Points on a hilly landscape, in no order, each with its height.
From any point a climber takes the steepest step (rise divided by distance) to one of its 2 nearest points. It stops when none of these is higher. Distance is the straight distance between rows; heights are no part of it.
K598 h=1.89: [101 126 106 124 164  93 120 121 116 120 128  82 174 143 139 130 144 133
 160 122 111 170  91 197 134 140  72 132 103]
K217 h=2.00: [111 140 145 104  97 160 125 124 122 102 101 159 119 156 130 131 110 171
  96  94 103 145 156 132 142 114 114 125 152]
K109 h=5.36: [ 99 162 125 108 121 112 109  98 145  97 114 126  87 152 124 128 124 211
 110  93  92 107 161  93 129 127 102 111 101]
K589 h=4.12: [166 117 115 134 133 126 164 135 134 150 168 110 113  78 146 157 141 110
 144 124  94  93 136  86 136 150 154  89  80]
K536 h=2.04: [154 140 124 156 162 126  79  95 179 126 116  93 134 109 110 137 112 132
 146  79  83 109 125 153 143 148 103  97 140]
K69 h=2.08: [104 116 106 129 139  84  85 121 132 150 108 111 156 153 133 121 123 141
 143  93  97 182 102 194 107 119  95 155 124]
K789 h=2.34: [123 152 124  91 125 151 122 116 123  99 124 107 143 147 103 132 142 139
 101  98 108 164 138 141 158 129 106 125 173]
K88 h=3.13: [132 118 138 152 109 160 106 136 158 155  93 126 170 142 117 146  97  99
 120 101  88 141 123 159 154 132 116 147  83]
K670 h=4.55: [122 164  93 109 152  95 132 100 135  80 158 113 107 117 127 127 119 150
 189 135 150  91 132 113 125 136 141 128 126]
K909 h=3.45: [119 171 135 113 116 172 150 141  81 148 113 159 125 179 137 108 173 118
 102 145 124 183 156 115 144 116 135 133 138]
K179 h=2.61: [105 106 126 117 146  75 130 100 134 124 133  85 139 122 144 143 159 169
 101  96  55 128 143 128 131 152  76 101  74]
K944 h=4.33: [154 153 144 135 132 162 109 129  77 129 148 110 167 159 111 121 163  76
 131 140 162 213 108 143 125 112 124 129 183]
K621 h=3.98: [125  86 153 132 115  90 164 135 103  92 149  85 125 110 138 130 143 157
 118 160  91 102 125  62 106 166  95  81  94]
K271 h=1.48: [115 156 111 116 149 133 128 117 159 124 110 146  96 148 112  89 120 121
 105 155 130  73 147  98 137 118 151 167  99]
K769 h=1.10: [134 126 127 131 130 120 137 140 104 171 166 169 124 156 140 123 183 114
 148 126 180 185 144 123  94  73 182 140 172]
K809 h=5.27: [166 155 151 117 108 196 136 129 118 123 155 123 159 111 108 140 142  89
  96  90 112 152 144 112 145 131 156 104 178]
K184 h=3.04: [131 171 141 101 159 174 167 121  75 113 135 149 140 145 141 118 195  83
 130 190 198 154 154 114 137 126 159 137 178]
K718 h=1.29: [159 166 131 117 119 180 162 140 120 120 124 106 147 131 114 100 110  61
  96 173 141  86 146 100 146 144 154 152  90]
K278 h=3.03: [150 125  92 115 132 113 112 110 161  97 157 139  83 131 100 162  83 164
 119 143 163  67 120  89 135 107 129 136 142]
K844 h=3.16: [119  87 145 139 128 108 148 154 108 136 125 187 112 126 166 137 121 116
 118 162 178 126 110 165 103 132 133 131 191]
K624 h=1.56: [155 158 120 149 151 142 110 121 159 155 123 112 146 128 115  94 136  91
 149  81  96 137 160 137 122 119 174 111 158]
K389 h=5.59: [119  94 126 114  89 120 166 129 130 141 153 173  89 113 153 145 137 165
 105  93 108  94 170  59 117 114 158 110 125]
K500 h=2.48: [112 111 100 108 118 119 134  92 164 139 116 138 162 117 122 134  99 119
  78  77  88 130 129 157 103 141 119 162 102]
K981 h=5.35: [147  89  76 112 120  94 141 107 145 146 165 120 153 117 115 176 121 116
 121 126 127 139  96 159 103 129 136 137  96]
K245 h=1.77: [115 121 132 150 104 144 122 168 137 186 109 149 101 165 122 134 127 140
  66 149  90 120 125 148 153 117 108 121  80]
K218 h=1.49: [144 128 160 159 141 136  77 143 121 107 130 106 145 110 130 140 115 127
 170 107 133 164 101 161 146 136  96  89 204]
K353 h=0.04: [139 124 162  85 113 126 185 117  91  76 136 102 141 119 118  86 150 121
 114 168 146  91 160  35 112 147 168 118 135]
K329 h=4.79: [139 122  89 119 139 113 136 120 131  99 167  84 157 114 123 159 104 123
 170 129 126 153 101 156 119 144 117 128 110]
K900 h=2.47: [146  84 135 165 105 132  92 142 145 163 107 126 164 130 139 161  92 110
 167 101 148 173  77 145 124 113 134 154  96]
K325 h=1.31: [173 179 108 125 160 140 118 123 134 141 150  96 134 132 102  99 158  99
 137 121 106 141 148 128 134 127 176 102 146]
K13 h=3.80: [145 131 144 151 137 162  85 117 160 153  86 138 131 118  95 106 115 108
  80  91  75 109 150 156 147 141  96 115 130]
K537 h=4.35: [125 168 104  97 134 140 130  96 111 100 142 142 142 160 124 118 149 125
 166 102 155 194 160 131 119 111 169 150 163]
K615 h=3.50: [136 107 144 121 117 110 158 138 104  92 165  71 134 100 125 160 140 142
 121 160 105 115 105 117 126 175  91  91 111]
K42 h=0.89: [130 128 130  77 115 131 167 115  87  62 159  90 143 145 125 147 124 138
 120 172 151 150 102 132 120 158  83 138 144]
K922 h=6.15: [135 118 136 109  94 142 156 128 128 104 161 139 113  99 143 176 119 174
 125  69 110 124 152  74 134 127 141  94 129]
K625 h=4.18: [121 143 108 132 151 118  58 115 133 121 110 118 124 145  97 105 116 167
 124 121 109 150 113 176 142 113  70 132 171]
K115 h=1.72: [144 168 156 155 149 136  69 144 125 141 106 131 107 156 133  89 145 141
 167 126 158 162 132 111 129  96 150 119 224]
K99 h=3.47: [107 139 136 121 144  91 172 111 103 101 137  77 160  88 144 108 153 123
 169 115  83 123 140 109 122 175 125 112  59]
K745 h=1.57: [134 141 116 134 139 133 121 124 146 157 121 134 110 139 107  99 127 104
  78 152 105  87 147 117 130 115 138 137  96]
K446 h=1.06: [128 137 114 101 120 148 137 133 110  80 142 110 124 155 125 145 113 130
 149 177 163 140 110 147 134 142  98 152 114]
K65 h=4.00: [124 114 148 124 101 155 179 139 120 108 126 130 146  96 147 138 103 106
 124 129 125 109 129 129 128 166 127 124 114]
K936 h=5.93: [123 134 125 159 164  94 111 148 102 174 137 145 115 136 150 105 183 101
 152 180 145 141 121 167 116 127 140 111 151]
K235 h=3.01: [113  87 119 132 136  70 149 100 153 119 137 112 120 121  97 136 123 138
  98 145  98  74 112  96  94 147 114 155  48]
K398 h=2.41: [111 155 115 123 133 131 147 114 126 126 121 111 158 138 125 128 126 120
 175 132 129 148 119 156 119 133 147 173  16]
K576 h=1.38: [117 152 123 147 156 142  95 123 129 115 115  86 138 149 106 107 101  96
 161 143 111 136 103 163 153 140  88 159  95]
K827 h=5.48: [110 142 114 107 159  69 107  82 146  71 149  90 104 108 105 115 117 186
 128 121 114  68 128  89 108 156  96 119 109]
K730 h=5.34: [135 121 127 146 135 122 117 116 113 126 129 137 172 131 137 128 111  97
 181 108 179 177 131 131  90 106 170 164 171]
K299 h=3.25: [130 162 130 113 137 168 167 138  84 142 126 159 132 168 144 102 185  65
 106 188 169 162 165 122 122 121 158 139 149]
K879 h=2.87: [ 82 126 121 106 133 127 160  97 113 126  88 168 134 145 131  79 139  94
  84 158 121 123 150 158 105 158 121 180 121]
K805 h=5.51: [150  88 105 151 134 105 139 153 130 163 188 148 112 106 144 166 138 111
 146 140 176 132 101 127 124  91 157 109 176]
K438 h=0.91: [129 126 124 108 111 137 167 148 109 159 169 168 117 139 148 135 185 121
 122 125 143 167 146 123 104 105 181 122 142]
K916 h=2.68: [162 143 113  89 126 152 161 123 132  71 139 119 122 110 108 133  80 136
 142 148 179  67 131  68 135 122 160 162 129]
K657 h=2.43: [188 141 102 131 132 159 140 142 155 107 156 115 121 108 102 149  88  95
 152 157 159  79 126  98 130 107 164 153 120]
K449 h=2.88: [144 146 104  90 137 115 120 107 160  75 135 124 100 130  83 127  85 151
 129 165 166  61 110  98 129 127 136 167 120]
K519 h=5.88: [105 141 144 109 158 123 150  86 112  94  97  98 145 106 124  65 137 120
 118 125  93  95 139 122 151 174 104 112 141]
K223 h=2.97: [ 96  78 127 152 107 109 148 151 134 146 114 193 119 117 161 134 112 126
 128 138 174 117 110 164 113 125 135 151 146]
K983 h=0.21: [149 126 147  88  91 137 183 117  93  63 144  91 154 113  96 120 128 145
 126 142 134 110 143  26 106 135 144 121 124]
K101 h=4.02: [128 113 122 140 125 107 153 121 146 177 121 123 167  84 148 129 145  95
 125  94  76 112 131 141 114 159 158 117  63]
K139 h=6.45: [124 120  99 130 146  72 147 137 118 167 151 135 128 133 143 123 188 120
 149 148 120 140 121 163 108 123 147 110 107]
K502 h=3.76: [131 177 133 105 143 178 139 108 119  94  94 127 141 151 112  94 130 118
 127 145 161 120 151 115 145 141 168 153 163]
K961 h=2.05: [120 104  85 152 121  87 111 131 159 179 141 176  90 144 123 152 115 151
 157 121 148 114 119 122 128  75 151 157 100]
K320 h=4.31: [104  89 137 148 108 109 118 127 157 139 106 155  96 104 158 185 110 199
 133 100 113  98 121 144 135 139  90  93  99]
K779 h=2.79: [138 135 138 167 121 143 103 136 140 142  96 106 175 140 136 130 100 104
 180  97 127 163 102 149 135 114 134 159  69]
K528 h=2.25: [136 144 116 141 165 117  93  86 176 112 125  83 124 114  96 126 117 148
 127 102  82  99 127 139 140 151  83 109  90]
K5 h=5.52: [112 136 144 180 157 106 120 159 111 165 111 141 113 111 173 109 154  92
 166 151 136 107 126 148 126 142 145  98 133]
K561 h=1.32: [141 107 141 167 129 119  95 166 117 179 150 146 116 139 136 122 140 125
 168 130 180 185 119 101 108  65 162 136 168]
K511 h=5.21: [111  62 140 134  83 100 161 117 151 149 133 162 108 103 145 151 116 156
  74 117 110  74 150  69 111 132 130 119  89]
K969 h=1.51: [ 83 119 141 150 143 135  89 135 118 131  81 120 152 163 132  94 106 106
 145 150 132 161 100 176 140 129  76 168 120]
K773 h=4.96: [161 115 111 136 154 118 126 134 151 131 160 143 108 107 127 142 126  97
 134 154 170 108 120 133 121 107 163 119 191]
K259 h=3.41: [115 131 123 108 133 118 125 139 114 171 123 182 113 113 144 106 193 117
  88 128  98 152 160 163  97 117 124  94 176]
K683 h=2.18: [168 111 116 161 131 158 123 157 147 156 139 142 102 137 125 142 103  92
 152 158 175 100 124 103 156  79 170 156 134]
K229 h=2.74: [116 139 121  88 137 131 138 125 112  97 135  66 139 138 118 137 137 147
 104 111  81 156 133 137 171 149  53 107 123]
K395 h=4.01: [ 93 104 112 134 117  78 122 126 138 158 110 164 119 127 169 150 140 191
 119  86 106 140 124 172 120 128 113 107 107]
K782 h=4.81: [119 147 118 133 172 100  92 128 138 108 103 161  77 159 134  97 130 145
 164 165 165  91 136 146 114 101 139 158 173]
K321 h=1.99: [155 111 129 178 138 123  92 164 146 186 125 156 115 127 136 114 114  78
 143 146 161  97 129 114 133  82 173 137 136]
K903 h=4.83: [132 136 111 119 130 130 105  97 132 123 119 146 164 166 123 103 125  96
 149 125 169 193 133 150  98 108 158 174 189]
K946 h=3.84: [127 128 115 103 137  93 175  96 108 108 166  83 148  92 132 119 145 117
 147 114 109 131 133 103  99 163 142 111 117]
K92 h=5.10: [117 138 142 163 158 102 103 136 151 131 113 159 101 134 159  98 128 125
 166 153 147  75 142 147 131 121 143 132 136]
K748 h=4.46: [ 97 141  99 104 145  92  97  84 135 101 103 152 101 148 107 101 127 178
 103 110 115 116 136 166 115 124  85 130 164]
K647 h=2.26: [105 145 103 111 120 123 162 116 117 107 136 128 124 135 142 137 111 133
 174 145 139 119 136 117 110 131 145 167  43]
K147 h=2.76: [ 96 100 127 131 107 117 141 127 133 151  99 177 130 141 146 108 124 119
  86 149 134 109 127 166 104 136 130 165 114]
K322 h=4.45: [119 101 157 148 106 147 160 153 135 123 117 163 124  98 144 131 109 112
  80 135 128  77 136 123 128 152 137 119 157]
K684 h=3.51: [165 142 107 120 110 145 103 104 181 120 129 147 127 124  89 139  74 130
 110  82 121  99 124 121 120 121 137 141 166]
K963 h=4.87: [108  66 140 141 111 114 155 138 157 166 116 176 115  93 152 140 117 133
  66 127 115  73 137 119 111 148 135 120 121]
K98 h=1.88: [148 119 156 159 123 136  88 166 119 121 154  94 139 139 131 183 107 135
 166 114 131 186  95 145 155 124  79 111 141]
K613 h=2.12: [149 147 104 146 161 114  98 112 161 122 153  91  91 125 107 154 119 161
 137 130 105  92 116 122 136 141 106 104  80]
K762 h=1.97: [142 109 163 192 121 135  67 175 143 151 101 116 102 143 139 135  88 145
 190 144 159 148 100  95 133 102 130 149 113]
K707 h=4.30: [143 137 114 118 155 112 153 116 105  96 163  78 158  97 136 131 144 117
 167  99 100 157 133 159 128 156 121 111 136]
K986 h=1.20: [147 167 108 129 140 170 133 130 131 135 120 116 136 147  94  99 119  60
  76 181 111 107 130 111 153 128 132 150  87]
K300 h=4.92: [163 113  96 139 135 108 132 146 129 160 200 107 112 105 126 171 139 127
 174 126 145 139  99 109 135 109 153 103 108]
K83 h=2.60: [139 100 146 121 109 119 136 155 125 138 136 100 149 117 141 194 141 149
 108 109  95 164 104 159 150 144  84  93 117]
K371 h=4.65: [149 125 122 137 149 114 130 123 140 164 151 103 132  79 130 116 161 109
 117  96  63  97 149 121 119 158 145  81 109]
K222 h=2.78: [132 172 154 125 153 159 145 138  91 112 144 136 128 134 147 120 182 102
 153 180 198 148 123 127 136 134 150 106 200]
K498 h=2.03: [124 156 170 126 137 155  97 128 115 110 105 162 109 143 134 108 158 141
 137 138 172 137 136 128 144 117 137 102 252]
K732 h=2.27: [135 153 156  82 114 178 103 112 121  93 120 123 138 125  94 123 130 158
  90  94 133 141 136 124 155 130 134 113 219]
K448 h=2.20: [108 114 139 169 118 130 115 170 129 149 100 162  98 153 153 136 107 143
 188 144 167 115 111 126 130 103 136 155 103]
K887 h=6.13: [147 132 115 136 114 131 134 125 129 104 141 144 152 121 134 156  78 114
 182  98 162 137 119 134 117 113 165 152 125]
K719 h=1.81: [129 130 157 133  96 156  76 149 135 135  82 162 102 166 126 113 107 155
 106 109 128 156 139 141 136  97  98 130 168]
K582 h=2.14: [157  83 119 159 115 107 101 132 154 169 138 126 155 118 120 165 104 117
 150 100 132 178  94 142 105 102 139 147 141]
K977 h=4.64: [129 159 163 153 134 176 122 147  85 124 105 120 163 133 139 105 129  57
 137 152 158 148 120 142 144 136 137 103 162]
K358 h=3.05: [108 145 125  98 151 143 136 103 108 137  93 158 131 141 120  63 153 102
  88 145 114 137 148 165 129 133 116 135 171]
K990 h=3.79: [145 150 123 134 117 168 118 141 117 161  99 153 139 176 122  77 140  67
 111 145 137 152 161 128 120  89 168 171 113]
K199 h=2.11: [121 130 127 112 111 137 180 143 111 113 149 146 100 139 151 141 133 144
 164 155 154 111 147  82 119 119 161 134  94]
K86 h=5.30: [106 127 140 125 141  98 148 107 126 134 123 102 132  93 131  91 151 111
  90 126  84  92 150 122 120 171 118 112 117]
K468 h=1.80: [160 140 113 168 154 131  80 123 166 153 132 113 137 103 125 119 121 109
 160  79  90 123 144 139 133 125 134 100 137]
K558 h=4.32: [112  67 135 132 119  62 139 105 127 103 149 105 112 100 129 135 142 177
 111 134 100  80 143  60  91 150  95  85 100]
K952 h=5.29: [121 134  88  94 124 118 142 117 103 146 157 114 152 163 114 120 153 106
  98 135 114 191 127 172 105 119 120 145 137]
K901 h=4.80: [139 147 122 100 133 151 147 129  89 131 172 102 171 153 115 126 156  81
  99 140 141 200 124 154 123 120 117 129 156]
K243 h=3.23: [158 128  90 108 104 131  98 103 170 103 138 141  98 140  97 166  71 170
 107  93 127 112 122 102 123 101 128 136 151]
K227 h=2.01: [107 137 133 136 104 148 163 165 114 141 127 157  91 149 166 138 139 162
 159 139 132 124 156 101 148 109 158 115  71]
K788 h=3.52: [134 123 179 161 115 141  82 163  90 175 105 126 143 155 153 120 154 130
 136  97 118 221 119 132 125  98 120 119 161]
K629 h=3.57: [118 105 118 156 131 104 126 124 177 191 106 134 149 107 126 148 133 121
 116  99  96 105 100 157 122 133 154 132  52]
K408 h=4.10: [161 158 155 148 120 185 107 160 105 164 126 148 145 164 129 115 138  71
 108 136 143 162 149 114 143  93 174 131 160]
K635 h=3.91: [124 153 167 131 137 166 100 147  76 133 126 116 140 161 138 120 169 122
 134 131 128 201 124 158 157 114 111 106 179]
K970 h=2.28: [116 132 101 108 132 107 105  89 146 135 103 118 159 137 121 132 117 125
 116  79  97 150 126 182 122 144  97 158 101]
K442 h=2.51: [130  77 120 162 113 101 118 168 124 220 122 165 137 120 140 135 151 124
 125 116 134 161  97 135 108  88 159 122 139]
K830 h=2.36: [129 162 155 104 148 153 117 129 105  90 134 130 108 121 126 108 175 146
 135 149 167 141 123 128 153 140 141  92 223]
K275 h=4.44: [155 123 123 120 135 119 122 130 145 135 136 162 114 119 124 116 140 116
 100 133 159 121 128 141 107 101 151 128 220]
K738 h=6.99: [128 177 175  97 127 199 161 121  67  79 115  76 143 102 113 101 133 121
 134 124 120 133 141  85 187 153 113  95 130]
K384 h=1.64: [116 115 152 155 115 138  67 155 118 145  83 125 124 178 125 108 100 139
 135 146 131 168 103 150 134 110  80 149 145]
K466 h=1.40: [131 146 125 102 129 156 164 130 134 111 122 126 116 148 119  94 110  98
 112 166 152  66 167  76 136 133 172 169  81]
K547 h=5.09: [129 137 153 176 135 137 124 156 106 140 112 129 145 110 153 118 123  75
 160 150 132 131 109 158 137 150 148 111 130]
K811 h=3.95: [144 129 129 129 128 129  94 117 160 131 115 168 123 124 111 117 108 131
 110  93 132 115 134 145 105 124 134 122 194]
K982 h=2.31: [137  64 103 153 109  93 115 168 154 218 123 178 104 124 129 133 145 120
 107 148 134 121  96 144 111  79 142 132 129]
K156 h=2.22: [120 110 134 118 103 133 124 150 110 110 152 120 138 140 140 187 123 156
 128 109 132 174  97 151 148 129  96 115 134]
K185 h=2.58: [101 146 132 158 125 142 118 145 119 139  92 118 147 153 143 124 133 120
 190 128 132 160 111 149 149 123 139 155  40]
K668 h=2.42: [117 125 132 131 148 109 106  96 151 130 122  83 116 112 114 139 144 164
  89 101  58  88 150 134 143 154  65 104  78]
K189 h=3.74: [ 96 128 138 108 127 126 147 107 110  74 124 162 131 117 161 128 111 140
 166 118 180 134 135 133 109 137 138 136 182]
K985 h=5.71: [100 136 125 135 150  70 123  77 160  89 133 123  80 126 128 136 107 186
 140 130 128  56 131  92 110 152 110 121  88]
K645 h=6.89: [125 123 126 117  91 138 146 143 127 108 136 165 116 121 154 176  86 156
 164  85 132 135 124 114 130 119 142 130  99]
K260 h=4.40: [138 106 134 176 134 117  71 139 180 143 112 149  81 122 119 138  91 157
 113 133 126  72 127 152 144 126  92 108 156]
K29 h=3.09: [123 102 131 100 131 106 147 142  97 107 142  67 148 124 137 165 145 150
 103 146  96 148 108 136 150 170  60  99 102]
K619 h=2.99: [141 151 148  86 108 175 125 123 144 103 110 137 120 110  88 111 110 152
  72 126 133 100 137  99 154 138 151 120 189]
K622 h=3.93: [137 130 122 153 149 125  44 105 167 123 100 106 124 153  92 112  88 133
 132 101 111 143 110 159 134 116  80 156 140]
K835 h=4.63: [109 137 100 108 151  93  97 108 146 127 103 164  77 159 125  86 141 165
 112 160 145 102 133 156 110 116 111 139 179]
K785 h=4.16: [113 163 112 112 128 128 127  93 147  83 113 139 127 122 126 117 108 157
 171 107 150 109 153 116 117 121 157 141 151]
K122 h=1.50: [145 144 145 163 144 136  83 159 102 154 141 102 119 162 137 101 150 121
 174 152 167 198 120 110 112 100 147 129 174]
K526 h=5.85: [122 108  85 115 129  87 144 128 137 161 154 122 161 132 129 139 153 113
 116 129 115 162 104 173 102 127 140 132 111]
K296 h=5.56: [122 121 141 123 120 116 150 121 132  98 151 126 115 108 144 150 134 164
 115  80 106 125 151 116 125 142 119  93 152]
K146 h=3.75: [ 96 120 123 122 130  91 119 131 121 152 118 158 115 114 153 118 176 164
 110 101  90 141 156 168 106 137 117 101 146]
K274 h=2.75: [148 104 126 111 106 133 175 139 121  98 146 108 126 119 120 159 102 126
 112 162 131  91 115  80 100 140 112 144  55]
K380 h=3.44: [124 165 140  85 126 177 128 114 134 118  77 155 110 137 100  82 139 142
  75 153 145 101 152 106 160 127 149 146 175]
K672 h=3.61: [113 171 121 129 120 175 146 135 113 155 106 138 129 175 129  82 146  95
 113 136 111 149 163 121 153 119 143 146  86]
K711 h=1.28: [117 171 107 127 165 135 111 107 135 103 117 112 115 165  99  86 109 113
 161 158 145 116 117 149 146 134 116 170 106]
K695 h=3.43: [110 115 147 126 135 133 155 131 121 101 120 180 111 107 163 120 125 112
 156 145 201 108 140 133 112 134 165 143 197]
K566 h=4.14: [145 124 140 171 126 157  77 134 186 149  96 166  95 108 113 127  88 133
  94 110 115  70 143 146 134 114 106 122 135]
K149 h=4.15: [132 162 159 118 120 181 123 130 112 117  93 138 149 134 119  85 128  80
 106 155 181 133 125 129 146 127 159 144 208]
K89 h=4.67: [120 105 131 155 124 106 116 141 151 135 134 158  87 110 146 139 113 159
 122 134 127  92 120 146 126 133 100  99 150]
K129 h=3.24: [117  99 116 130 136  81 131  91 179 150 134 117 125 101 116 159 114 137
 114 104  96  88  99 141 107 149 108 143  47]
K10 h=3.18: [115 111 186 163 106 149 117 178 106 162 117 150 153 126 166 152 139 124
 153  97 141 200 114 140 124 115 150 107 142]
K549 h=5.53: [109 129 123 122 121 104 123 105 148 105 131 143  70 133 135 142 105 188
 124 115 122  81 147  71 127 122 120 112  92]
K787 h=2.56: [141  97 109 119 106 115 171 142 140 107 149 141 119 106 135 171  77 135
 150 163 165  73  93 106 125 123 124 160  75]
K906 h=3.17: [ 78 132 128 135 146  83 162 117 121 130 120 105 148  89 157 131 153 125
 172 120 110 120 127 162 114 172 129 120  58]
K838 h=2.23: [ 88 104 142 119 134 102 116  88 136  96  98  91 113 125 104 110 128 178
  58 126  69  96 164 112 133 146  45 112 100]
K443 h=2.16: [148  82  93 163 123 113 127 148 157 194 148 155  97 124 132 161 124 126
 131 141 142 111 100 126 145  89 153 130  93]
K193 h=6.25: [144 178 168  89 114 199 153 133  98  87 138  93 155 109 109 125 137 109
 105  99 114 138 152  85 169 141 141  98 160]
K585 h=3.21: [123 135 113 107 132 128 114 141 118 172 100 169 109 146 118  76 175 115
  86 137 103 148 152 162 108 108 124 134 158]
K554 h=2.37: [120  94 114 157 116 130 151 161 131 138 134 165 107 134 156 169  89 131
 180 160 181  91 101 129 141 107 139 157  77]
K504 h=2.90: [ 98  94 111 111 121  78 146 133 141 144 148  96 136  96 155 181 157 177
 125 106  90 124 103 134 118 160 107  99  60]
K81 h=1.12: [151 180  91 113 167 133 122 104 149 125 159  92 119 130  92  97 146 116
 135 151 119 102 157 115 133 130 164 124 135]
K753 h=3.22: [116  78 115 110  96  96 166 137 137 137 124 111 160  95 155 207 121 164
 126 104 120 135  86 148 126 144 111 126  52]
K692 h=4.53: [164 153 147 155 113 183 112 147 128 146 149 132 136 125 115 134 126  86
 120 113 133 150 134 112 137 104 157 113 159]
K856 h=2.07: [ 79 129 137 125 145 127 122 108 123 138  86 116 120 119 118  82 137 150
  61 123  61 117 144 155 152 135  38 127 109]
K52 h=0.63: [148 117 126  69 103 142 160 111 107  45 159  88 144 114  94 158  94 150
  95 135 153 132 105  89 113 144  98 142 160]
K534 h=0.41: [157 109 144  68  90 144 164 103 111  52 137  87 163 114  85 135  90 149
  95 132 133 114 119  37 115 144 120 138 145]
K441 h=2.81: [136  90 153 176  97 119 131 165 125 201 116 159 152  98 160 145 150 116
 149  88 136 175 108 141 115  98 165  95 142]
K309 h=3.62: [113  90 144 110 100 122 181 133 116 110 126 126 166 102 146 165 116 130
 105 114 117 131 106 138 123 158 117 129  78]
K870 h=1.90: [113 123 125 139 103 141 138 160 120 155 122 148 103 176 137 148 140 155
 129 159 123 143 121 128 149 110 126 133  65]
K734 h=1.70: [ 92 129 123 107 151 123 154 125  70 111 125  77 180 136 146 125 148 102
 138 128 107 198 105 177 164 154  65 119 104]
K467 h=3.42: [137 112 162 167 106 160  78 153 157 168  89 146 148 146 113 120 107 113
  98  91  87 133 127 164 143 116  98 148 114]
K686 h=4.90: [120 115 156 115 124  89 139 107 122  88 145 102 112  92 138 128 147 193
 116 100 101 100 163  72 115 159 110  77 151]
K694 h=5.01: [137 141 100  84 147  79 138 101 115  63 173  86 113 108 110 134 117 178
 146 133 133 107 127  75 115 148 126 112 145]
K85 h=6.39: [107 156 143 117 140 158 144 120 100  86 120  83 129 118 125  87 132 123
 133 147 116 120 138 119 166 153 106 115 133]
K959 h=4.34: [165 117 117 126 117 124 174 137 128 128 188 105 124  68 125 177 124 109
 162 123 132 113 125 102 124 136 160 106 110]
K228 h=0.70: [137 132 132 123  86 157 186 151  89 161 170 147 161 121 139 159 159  83
 110 134 139 169 138 121 129 106 179 120 122]
K592 h=1.71: [169 126 156 186 128 147  69 163 124 122 125  86 142 132 119 141  89 124
 204 139 145 168  92 114 136 118 106 134 128]
K100 h=1.18: [126 167 112 106 148 156 141 125  99  77 122 106 121 147 110 113 111 118
 155 209 187 107 112 131 146 134 127 172 122]
K712 h=2.70: [ 86 116 121  87 109 111 151  80 127 103  90 158 146 133 128  99 110 129
  89  94 114 133 154 139  98 154 127 166 114]
K539 h=1.67: [121 118 133 149 119 136 140 149 154 182 112 146  98 134 116 119 123 118
  63 156  89  81 144 123 138 128 124 143  50]

Two climbers start at each pair of points below. Name the first point that both come to, or write -.
K982, K223 => -
K712, K748 => -
K156, K229 => K29

Where does a climber stop that starts at each point below?
K732 => K139
K147 => K985
K970 => K89
K321 => K805
K99 => K139
K561 => K738
K179 => K922
K299 => K738
K98 => K922
K718 => K779
K986 => K779
K443 => K139

Call two points neighbours if one is among the 2 nearest of the other. Go from one point of each pair to the other, from neighbour to neighbour, staying as high as possible. Name the lowest point that can't be avoided.
K805, K738 => K589
K139, K738 => K906
K89, K985 => K147
